Each row is a point on a tangle of strands that fork, close into loops and nearly touch. The rows are in no order.
In the rows, 128 means zero.
Two points are linked if the straight distance between their rows is under 116. Some points are linked to none.
lofog: [115 169 108  83 171 100 107 135 183 158 141 100 136 123 141 127  99 152
 100 174 128]
Tovov: [153 159 111 127 103 114 167  99  67 129 110  70 130 150  65 131 141 121
 133 117  97]
fuvov: [127 180  81 109 134 133 138 157  87 148 189  64 139 134 104  67 115 165
 132 140 113]
sib: [110  90 115 121 102 147 103  87 103 155 116 109 130  71 125 135 141  98
 159  93 166]
Lebe: [132 138 113 100 122  95 108 144 126 109 164  64 170 166  68 159 114 164
 116 107  80]
ladom: [ 96 164 111 130  84 165 151 108  86 153 131 113 152  99 178 102 167  62
 155 108 146]
vunip: [147 113 115 124 129 135 128 148  93 112  76 113  68 201  96 172 104 131
 128 134 111]
futov: [137  58 110 121 129 158 132  99  92 117 107  98 146 152 168 182 210 145
 148 103 110]
mig: [123 165  95  74 184  91 136 135 131 159 150 113 140 104  93 124 100 147
 117 149 111]
nazut: [120 124 132 145 137 118 133 123 126 175 153 130 117 156 113 133 144 185
 107 163  60]
zeme: [131 144  89 111 152 150  99 102  99 133 128  33 129 151 136 134 119 148
 142 107 176]
Kube: [124 152 132 120 141 128 124 150  74 122 195  97 108 136 127  88 141 141
 146 150 107]
fod: [118  71 149 147 134 142 111  90 141  96 125 156 115 114 125 162 191 148
 139  47 142]
kon: [140 219  73 153 156 117 149 157 135 107 131  88 212 165  92 132 102 114
 117 128 140]
pagiz: [144 139 155 168 137 113 150  92 109  64  88 160 163 142 105 164 125 111
 127 131 178]
Dumu: [107 152 100 171  74 130 143 112 156 146 147  94 153  80 125 107  78 131
 119  88 160]
gez: [119 174 106 143  98 153 132 178 205 160 103  98  71 157 149 110  90 112
 134  70 116]
gok: [111 106 137 144  84 152 126 123 184 144 173 127 116  83 114  68  99 122
 134  84 168]
Ribif: [133 133  92 192 167  99 127  88 171 137 123 145 131  73  97 111  92 178
 139 117 152]
ludo: [103 131 135 174  97 131 119 153 176 128 159 161  85  90 111 110  81 153
 116 115 201]
buri: [ 99 176 112 126 108 110 102 185 142 115 169 104 168 152 106 148 106 174
 108 122  77]
tuk: [107  73 151 119 107 125 112 135 113 123 162 112  98 137 104 164 140 158
 129 137 131]
komu: [131 161 119 166 123 118 139 135 136 138 124 129 170 155  86 142 128 117
  94 184 129]
Mebas: [123 157  73 145 117 127 135 132 117 137 185 101 109 120  85  33 130 192
 125 166 118]
kibov: [120  46 160  93  70 150 106 153 117 138 100 115 133 138 121 105 134  83
 126 117 171]
vife: [146  93 141  83 126  93 109 144 130 140 121  83 154 147 101 148 124 136
 121 132  60]
rifes: [142 110 146  60  95 118 167 128 113 103  59 179 150 112 195 107 136 120
 117 168 105]
rakun: [156 107 140 106 129 144 133 175  84 113 112 170 115 173 147 153 144 105
 158 160 124]
Balu: [176 160 161 130 195 114 132 159 127  67 143 132 119 173 124 144 104 159
 131 140 122]
Zosok: [154 139 187 137 172 118 110 135 144  46 105 186 122 142 158 109 132 105
 129 122 112]
zepap: [112 168 117  73 149 102 127 120 106 120 160 140 142  97  86 158 127 126
 101 153 131]
dedig: [139 120  89 180 146 197 115  83 177 175  63 153  88 101 115  95 109 101
 136 144 134]
Bopi: [135  78 139  62 151  98 138 117 130 160 129 106 126 143 137 211 134 137
 104 160 151]
sodin: [112 113 139 168 121 160 142  70 187 155 146 172 172  75 167  89 155  95
 112 140 124]
Pase: [142 108 157 125 175 148 105 119 164 156 133 119  88 128 156  82 175 163
 134  86 145]
Boza: [182 143 173 126 179 110 140 140 107  48 110 184 144 162 132 130 146 132
 116 159  96]
rufen: [125 160 142 139 139 110 165 167 183 147 159 127 105 166 196 132  90 130
 118 143 160]
Sirun: [117 100 174 167 107 148 123 167 183 194 180 167 135 126 128 119 144 151
 121  97 110]
firon: [145 150 154 167 159 140 121 126 154 106 118 194  99  97 158 116 114 106
 149 114 134]
mevif: [114 124 104 107 122 106  80  85 120  94 117 110 145  91  57 158 105 138
 127  93 163]
niden: [101 197 104  95 118 128 119 105 122 108 148 123 176 112  48 141 125 118
  91 147 115]
rada: [111 129 137 135 145 117 144 123  92 146 149 165  94  95 162 158 129 119
 177 105 102]
sov: [142 158 116 147 109 144 162  96  98 161  89  81 127 152 130 100 160 111
 113 155 108]
gaf: [143 112 160 107 130 148 127 178  94  65 137 141  78 190 153 118 129 127
 148 130 147]
Rik: [147 132  72 151 148 189 133  63 180 149 127 142 106  96 149  68  94  92
 151 165 134]
los: [159 123 141  56 123 103 187 133  70 119 103 134 159 133 196 142 143 123
 127 177 117]
sul: [145 164 111 120 107 131 138 135  56 118 112 108 120 135 106  96 132  85
 156 114  64]
beko: [134 153  89 146 121 100 167 105  98 153 123  73 176 126  62 144  95 132
 141  90 109]
futuk: [133  40 130  61 132  96 148 134 103 129 132 160 126  99 132 172 136 126
 145 133  87]
gagur: [157  86 122  79 157 102 146 104 101 176 104 111 182 108 141 110 141  90
 137 160 110]
dudut: [159 108 125 104 218 138  80  85 111 108  91 139 129 103 135  92 145 120
 149 168 151]
leb: [167 113 145 118 153 144 134 150 131 128  47 112  72 215 156 140 139 145
 128 110 108]
Vufev: [126  82 175 152 107 135 128 146 152 165 151 148  86 145 122 139 146 153
 114  88 142]
Pas: [160 168 143 105 127 120 151 155  68 110 155 123 126 157 122  92 140 112
 148 155  72]
tesup: [147  93 160 103 145 109 123 106 103 143 144  90 154 121 113  91 138 121
 127 125  98]
Zizun: [152  64 123  76 140 103 157 123  72 143 117 135 146 111 160 132 143 124
 144 173 127]
mag: [143 133 143 159 148 170 115 132 134 126  67 127  82 160 129 105 134 125
 129 115 114]
fezol: [ 83 105 114  70  63 152 115 135  95 144  83 155 122 119 149 175 141  75
 122 118 143]
bupo: [110 104 164 165 142 158  81 138 165 172 200 150 149 108 130  83 155 185
 120  95 133]
tov: [147  86 164 133 132 165  94 134 128  78 137 147  94 129 125 122 168 137
 166  43 128]
Givof: [140  47 141  95 118  90 147 153 109 134 168 119 119 139 113 204 151 157
 122 160 122]
Laso: [136 116 115 165 142 132 125  82 196 159  76 144  99  86 116  84  92 148
 125 111 130]
did: [120  88 132  80 140 116 129 109 148 168  80 117 139 138 182 183 141 109
 117 141 142]
Gir: [110 119 142 132  82 146 107 118 103 107 124 195 161 105 116 141 158  77
 115 176 126]
Namu: [131 111 156 136 139 159 110 167 102  66 158 167  79 160 128 133 168 134
 152  91 125]
volib: [130 167 139 104 112  96 160 166 166 128 157 115  73 138 139 116  54 110
 123 127 141]
fupu: [131 125 161 136 153 126  98 107 100  89 135 150 192 162 126 153 175 117
 101 182 159]
kevi: [151 168  81 178 162  94 184 101 149 121 131 128 177  66  84 125  80 130
 137 104 155]
Rifez: [142 132 106  87 140 135 119 175  82  83  97 204  95 127 151 161 112  80
 165 133 114]
bagit: [ 91  54 126  47  66 133  99 131 106 139 111 118 137 120 142 149 152 106
 109 122 148]
Gemu: [132 113 136  63 101 103 139 123 118  98  47 120  84 143 106  98 100  98
 107 137  98]
duv: [131 200 118 160 140 130 118 143 159  93 122  95 181 171 154 144 104 105
 115 118 163]
Dabot: [153 138 127 107 122 104 147 143  89  86  80 169 124 108 151 164 101  78
 171 100 109]
givu: [135 151 142 151 109 175 106 168 164 124  93 117  93 160 147 116 112 128
 130  74 107]
taf: [132 146 144  99 147  94 146 124 116  92 106 133 134 105 154 137 121  80
 133 117 131]
Pemi: [130 123 130  85 114 109 125 131 130 119  72 131  47 157  80 143 108 135
 126 132  83]
Faza: [118 166  84 166 108  88 173 116 135 159 142  82 191  95 101 145  85 126
 147  89 171]
Zepi: [108 152 129 126 142 155  90 140 147 173 146 100 113 157 154 141 171 182
 108 128  79]
ror: [ 96 152 158 161 131 153 112 122 150 149 147 184 164  75 190 135 148  85
 119 135 125]
zufu: [110 214  74 156 124 120 134 124 137 128 125 108 193 157  43 147 114 153
 103 153 113]
Tokul: [127  92 154 116 129 128 147 128 179 172  97 119 140 114 189 125 133  85
 125  95 161]
Lutek: [129  86 144 137 118 105 126 106 148 175 128 171 141 110  98 133 124 110
 105 199 109]
bima: [106 141 171 144 106 120 136 134 127 102 157 150 135 129 167 185 158 133
 108 104 151]
zil: [ 98 141 134 136 121 147  99 121 136 134 130 189 168 112 156 129 156  68
 116 187  86]
luvan: [145 149 137 183 138 113 185 154 131 167 159 141 118 145 161 161  90 106
 148 155 152]
Navar: [122 137 124 181  82 109 140 152 155 106 157 111 117 134  85  85  82 184
 109 118 175]
magov: [124 177 135 159 118 144 127 160 151 130 164  97 146 157 194 123 104 121
 121 116 163]
nubik: [126 160 149 178 135 103 190 135  92 142 156 172  91 114 146 144 128 125
 140 138 121]
Fonis: [133 182 116 131 158 144 141  92 157  96 150 135  64 111 124  52 107 171
 110 211 178]
nuba: [113 100 123 113  82 148 161  96  93 147  58 123  68 122 138 142 165 116
 138  63 153]
Roba: [ 90 107 131 108  79 129 125 123  90  90  93 193 157 118 137 180 159 101
 124 132 131]
dom: [124  75 146 139 120 127 110  76 160 161 132 153 176  72 124  91 132  88
 117 168 124]
sipoz: [143 117 161 100 167 113 115 146  97 108 163 141 130 100 180 163 143 106
 158 114 120]
Doru: [137 112 131  58  83 119 140 105 119  82  44 154 104  86 142 108 133 104
 128 119 103]
Zuzep: [103 162  99 132  93 166 131  89 105 179 129  68 166 125 148  92 165  95
 139 131 114]
vob: [121 155  74 146 156 133 122 106 146 151 157 114 112 116  90  57 109 181
 113 200 152]
rolol: [142 153  94 162 171 161 123 110 143 123 143 166  87  99 144  95  97 114
 165 163 136]
riro: [154 132 152 171 159 110  98 171 167 104 143 125 111 176 114 108 114 168
 123 111 130]
dape: [129 137 117 140 107 118 145 109 119 162 103 149 137 167  90 167 121 114
  81 200  91]
Riv: [114 114 149 117  81 159 142 137 206 145 148 132 126  97 174  81 133  75
 113  77 159]
zeg: [101 135 101 103 105 143 116 120  65 167 158 121 129  80 150 137 128  76
 160 122 166]
zon: [140 117 126 192 137 115  99 160 167  82 138 142 121 143  95  60  89 204
 117 114 139]
lave: [153 119 135 151 144 116 114  91 121  64 103 110 165 121  59 144 120 124
 113  89 183]
rosel: [125 149 129 113 178 138  76 131 163 149 133 120 124 176 158 114 127 151
 105 168 123]
bulez: [132 142 156 118 122  90 155 142 131 114 130 111 112 126 112 141  89 124
 131 115 156]
Poge: [ 84 136 107 157 120 118  86 206 152 127 205 143 134 138 144  74 121 193
 121 123 136]
zazu: [134 146 147 203 170 105 146  78 134 126  98 160 148  95 100 160 118 148
 125 127 160]
mek: [111  78 121 112 125 158 121 132 142 123 121  88 133 158 136 181 204 135
 115 104  62]
felek: [ 88 152 119 147  81 122 104 197 149 113 197 117 176 136 132 109 110 159
 121  89 102]
pubi: [117  82 129 114 114 114 107  91 101 122 126 101 142  62  94 163 110 124
 134  65 151]
fodos: [ 92 123 113 169 153 123  84 152 121 150 192 112 137 121 138  99 135 201
 142 101 151]
sor: [118 117 100 152 115 112 132 117 119 184 114 132  83 118  90 152 100 158
 137 139  71]
sagem: [147 131 165 130 150 125 139 106 134 106 155 147  75 135 125  73 126 146
 111 188 159]
valot: [130  58 115 102 113 170 110 152 107  89 109  75 133 178 171 191 203 141
 151 127 161]
Nireg: [111 114 100 154 112 156 119 120 136 150  97  62 120 162 119 199 174 153
 135  90  78]

A fork is a point with three links, a tip a point with one. Leave the first point through the second and follow the links. Name the first fork or tip that comes.
mevif, pubi: Tovov
kibov, bagit: zufu
gez, givu: Zizun
zon, riro: Ribif
Laso, dedig: gok

A piece is two or more points that can be reached from each other along the links. Count, over all rows, the pieces, the separate loops (a circle has one, a figure eight two, a Y none), the forks (points with three links) and the tips (points with one).
pieces: 3
loops: 4
forks: 9
tips: 7

How many points has the smallest loop of links through each point below? Write 0 if it is on no loop.
bupo: 15
Boza: 17
sipoz: 8
mig: 0
